Each scene shows the same named points in several views. A view is turned or mirrored, and shifted as a whole, has a little noise and may leave points out.
In the rows, 128 means zero.

Scene 1
View 1
Z326: [120 121 125 103 107 124 134 106 141 156 135 117 142  91 149 124 121 137
 123 114 113 133 110 128 127 134 143 138 130 133 125]
Z581: [122 144 121 123 136 142 147 146 115 172 121 126 117  91 138 181  99 145
  81 114 136 109 141 141  99 124 192 119 134 137  68]
Z639: [ 96 113 130  91  83 109 118 104 150 145 146 127 161 108 152  93 151 149
 150 124 120 154  98 124 143 137 122 148 135 111 159]
Z834: [198  94 124 108  90 115 156  49 181 145 136  87 117  78 153 119  90 120
 113  78 113 101 114 105 129 139 120 116 108 153  94]
Z536: [ 42 141 134 104 106 140 108 154 112 148 127 146 184 109 136 110 160 158
 156 164 121 166 105 140 128 137 130 157 140  97 172]
Z569: [ 94 127 131 104 106 139 131 120 130 145 121 120 161  86 140 117 130 135
 140 139 112 139 107 131 123 139 128 148 124 117 146]
Z663: [ 84 113 129 103  72 135 119 102 156 124 131 125 187 100 134  66 156 142
 186 147 103 162  93 108 143 148  72 151 115  87 190]
Z512: [142 117 133 111 118 145 153  90 137 146 100  91 143  56 142 135  90 110
 119 126  91 111 117 128 109 148 129 140 104 153 124]
Z807: [ 93 137 124 122 117 155 136 146 117 151 115 130 155  89 130 140 118 143
 128 141 120 132 130 135 108 132 146 130 120 108 115]
Z104: [122 115 132  99  94 120 131  93 152 146 136 118 147  93 150 106 132 138
 137 116 114 135 107 121 133 139 123 139 125 127 141]
Z422: [ 71 138 134 107 124 151 131 141 110 149 106 123 167  77 137 129 125 136
 137 159 106 139 111 143 114 138 137 153 124 124 148]
Z381: [102 135 122 121  99 135 131 138 132 151 136 139 147 104 137 133 135 156
 130 126 133 138 128 129 118 129 144 123 130  97 110]
Z611: [101 112 131  87  79  96 109  97 156 147 162 134 152 125 161  87 164 157
 147 110 132 155  91 118 155 135 123 149 144 111 161]
View 2
Z381: [100 127 104 113 166 143 133 130 114 139 150 116 148 148 135  96 117 157
 158 125 136 115 170 118 114 139 133 140 138 137 105]
Z422: [ 92 133  58 110 148 145 139 109 101 118 141 104 150 145 130  86  99 134
 137 101 113  85 159 143 117 133 101 152 118 104 106]
Z611: [103 100 101 161 133 113  97 121 114 125 127 134 166 174 157  90 157 112
 178 119 141  96 140 125 138 120 142 173 169 153  75]
Z807: [ 96 137  90  98 169 152 144 124 111 134 153 104 143 138 123  99 100 161
 146 113 126 106 172 127 109 143 115 136 117 115 113]
Z326: [106 130 101 143 164 135 124 128 126 126 146 109 142 151 133 121 137 132
 174 118 124 101 154 138 129 150 104 151 142 120 100]
Z104: [110 119 101 150 151 126 118 124 138 119 138 124 139 156 141 106 146 123
 182 115 123 106 150 137 130 137 109 154 142 129  96]
Z569: [103 126  79 126 144 135 127 117 119 119 137 112 145 151 134  87 118 128
 159 109 119  94 160 137 120 132 110 155 125 117 102]
Z536: [ 79 112  51 105 128 132 128 109  70 121 132 119 178 165 144  60  93 133
 121 110 139  83 157 119 115 114 144 168 135 133  90]
Z512: [120 146  97 140 171 148 137 121 160 112 145  99 107 128 119 124 132 125
 184 106  87 102 161 159 122 156  68 135 104  87 122]
Z639: [102 106  92 148 133 117 110 119 117 121 129 125 153 168 154  84 144 117
 171 114 132 100 147 132 129 124 130 166 153 143  83]
Z581: [ 93 159 129 105 227 170 152 153 115 176 192  84 142 112  99 167 103 184
 142 136 128 111 175 127 111 198  86 120 137  97 130]
Z834: [141 139 148 178 179 133 121 137 199 125 147 113  95 139 130 147 176 127
 233 128 100 131 158 154 135 160  78 128 136 119 114]
View 3
Z536: [130 102 125 189  95 153 133 126  75 117  74 111 132 120 116 190 160 133
 119 115 122 142 106 155 152 141 117 196 131 118 109]
Z381: [157 115 111 149 120 117 126 114 112 111 109 129 134 111 103 133 153 132
 126 147 100 114 100 162 125 113 118 153 130 133 113]
Z581: [171 134  88 128 161  80  77  56 141 114  94 160 155 121 104 120 143 120
 121 191  78 109  96 140 104 124 147 125 132 122 106]
Z422: [109 100 113 182 117 147 115 101  92 125  70 124 137 125 124 183 159 125
 121 136 103 128 116 141 145 130 108 167 128 121 114]
Z807: [143 110 112 160 134 124 117  85 106 116  84 143 140 111 116 141 154 122
 127 155  90 107 103 147 135 123 121 151 125 135 115]
Z569: [108 100 108 167 120 142 116 121 109 127  97 124 130 126 112 158 156 122
 129 135 100 120 119 153 130 107  99 145 122 133 121]
Z611: [125 110 105 152  86 141 129 188 117 130 144  91 121 139  85 165 146 145
 125 111 125 144 114 171 114  90  99 156 131 115 117]
Z834: [104 110  74 110 149 111  95 142 178 139 158 129 126 141  86  90 135 111
 144 158  69  89 126 165  80  44  77  69 114 154 135]
Z326: [123 114  95 143 129 124 102 129 132 132 119 123 135 138  99 143 149 125
 127 147  96 118 116 156 112  97 104 127 126 127 120]
Z663: [ 90  81 126 179  89 178 165 171  84 126 121  93 104 116 109 163 162 127
 135  90 112 118 123 168 145  87  69 164 117 145 126]
Z104: [112 105 100 150 116 136 114 147 129 133 128 112 128 135  96 146 149 127
 130 135  98 117 121 161 114  86  94 131 125 132 122]
Z512: [ 82  96  86 152 156 136  92  91 143 142 101 140 141 135 114 129 153 107
 139 162  65  94 136 139 115  84  86  97 113 146 131]
Z639: [117 105 109 158  99 145 126 166 109 128 128  99 123 136  97 163 152 135
 128 119 116 132 120 166 122  94  95 154 131 124 119]
View 4
Z326: [104 127 114 116 137 160 105 116 121 138 128 106 112 139 112 118 160  98
 138 138 148 145 113 150 126 118 158 133 121 115 116]
Z512: [ 97 139 102 101 177 184  97 108 116 137 152 107 112 128 139 106 149  88
 112 164 143 168 158 163 130 107 176 150  96 120 106]
Z422: [134 128 119 114 155 156  93 128 153 135 140  88  83 131 114 118 141  96
 162 196 165 125 137 151 127 150 148 148 126 122 133]
Z581: [124 140 106  73 153 145  32 100  88 179 112  74  59 130 104 125 146  99
 133 114 179 172 121 151 153  99 143 145 111  92 135]
Z381: [141 131 126 113 122 145  96 120 118 148 137  90  96 151 115 118 134 104
 142 145 162 131 100 154 138 126 121 125 145 108 129]
Z834: [ 63 137 102 117 141 191 126  94  79 142 151 132 154 149 144 101 165  94
  81  94 121 185 123 164 135  74 173 123  99 108  84]
Z569: [125 126 124 124 142 162 114 128 144 127 144  99 105 138 118 112 144  99
 149 173 152 131 123 151 125 140 149 136 131 123 123]
Z639: [108 121 128 141 111 152 142 128 146 116 132 117 130 147 111 118 158 105
 159 154 139 118  91 144 114 147 144 123 148 124 115]
Z663: [138 122 141 160 127 170 176 139 170  96 179 117 146 159 143  96 128 100
 148 220 128  96 121 158 108 162 126 122 155 140 108]
Z536: [154 119 139 134 125 138 113 142 175 123 130  85  88 143 101 123 139 101
 187 200 166  92 103 139 119 174 123 136 159 124 142]
Z104: [103 125 119 129 129 165 125 119 130 127 137 116 130 144 121 113 158  99
 137 141 138 136 108 154 123 127 153 129 132 119 107]
Z807: [145 136 122 107 149 153  79 116 125 152 142  80  81 144 119 120 128  99
 142 165 166 137 126 156 141 129 129 142 128 110 135]
Z611: [ 98 115 132 144  96 148 149 132 149 112 125 124 140 150 100 118 170 110
 162 137 131 114  74 138 111 142 142 114 153 121 113]
View 5
Z663: [166 165 132 119 158  95 144 138 167 105 117 118 155 164 191 126 124  92
  76 134 134 122 154 123 168 120 161 106 148 158 181]
Z536: [129 174  98 112 137  90 147 160 189 120 125 114  99 153 190 121 128 126
  76 133  94 120 131 114 166 135 107  90 144 107 150]
Z581: [ 95 164  87 173  69  93  86 131  96 165 174  92 114 116 142  94 107 139
 162  94  76 108 140 118 108  89  74  99 122  49 101]
Z512: [117 165 100 170 101  74  77 132  92 144 170  96 176 161 171 100 114 113
 158 120 109 100 204 127 139  74 118 108 145 116 146]
Z569: [129 170 107 138 124  87 117 144 144 131 146 101 140 149 179 112 121 112
 113 125 104 111 160 119 153 109 122 103 143 116 152]
Z807: [126 167  93 145 102  85 122 138 126 142 159 112 121 145 178 104 108 130
 121 117  90 114 145 118 127 100 108  92 138  81 122]
Z639: [134 173 130 128 139 112 117 140 165 121 123  94 147 138 156 123 135  89
 104 119 117 120 140 116 169 119 125 115 127 139 164]
Z326: [109 175 114 157 108 103  78 135 125 142 150  81 157 136 144 110 129  97
 153 108 100 108 170 119 151  98 110 115 124 113 149]
Z381: [129 165 114 142 110 104 123 134 132 139 142 108 120 132 160 109 109 115
 116 107  99 120 124 119 131 107 117 104 129  90 130]
Z104: [131 170 124 145 124 107  98 135 138 133 135  93 157 138 150 114 125  93
 133 111 119 118 158 121 156 106 128 117 129 132 158]
Z611: [132 177 139 123 143 130 112 138 174 121 108  87 137 126 143 127 141  79
 111 115 122 123 132 118 178 125 127 124 117 141 168]
Z422: [121 171  79 135 115  74 120 154 150 132 154 109 128 161 191 109 120 131
 114 130  93 110 168 119 154 108 103  86 152  98 141]
View 6
Z422: [131  67 100 166 106 152 156 125 164 114 128 128 166 116 136 124 137 178
 107 150 108 160 112 164 105 127  66 108  90 143 126]
Z512: [139  51 137 164  82 164  95 132 154 150 102 169 114 102  87 145 120 179
  93 150  80 179 142 157 132 122 122 117  91 134 142]
Z104: [115  71 117 138 119 128 126 136 149 129  96 145 117 104 138 134 137 160
  96 129 120 154 113 139 135 137 125 129 111 146 140]
Z663: [ 92  55 122 150 143 101 144 144 189 106 111 122 123 129 166 175 178 199
 111 118 135 100 123 138 147 127  94 105 109 163 163]
Z581: [152  91 101 134 126 209 157 115 100 146  86 167 169  92 126  85  94 115
  83 162  87 207  94 156  86 130  99 133  82 125  85]
Z536: [110  79  80 149 131 121 189 124 170  91 133 108 170 127 176 127 156 180
 118 133 139 131  95 156 108 131  54 107 100 152 126]
Z807: [130  71 103 152 132 181 164 126 139 124 102 143 168 112 141 125 129 158
  94 156  96 164 107 156 103 125  77 117  84 141 110]
Z326: [128  76 111 136 116 142 131 131 137 132  99 146 130 100 135 121 126 150
  95 133 114 166 110 147 126 134 115 127 107 142 127]
Z569: [123  67 111 155 118 140 144 129 161 120 112 136 144 116 142 133 138 173
 105 139 114 150 114 151 120 129  91 117  99 145 132]
Z834: [131  59 149 128 113 159  79 138 120 173  59 189  77  82 101 144 114 139
  76 131  88 181 135 131 149 136 173 140 107 138 136]
Z639: [106  76 106 135 132 103 142 136 159 114 107 127 123 109 166 138 155 164
 107 119 140 137 106 137 137 139 113 121 115 152 143]

In a view up to two points have been moved. Name them for each view, in the order of its rows, or write -.
view 1 => -
view 2 => Z581
view 3 => Z422
view 4 => Z663
view 5 => Z326
view 6 => Z512
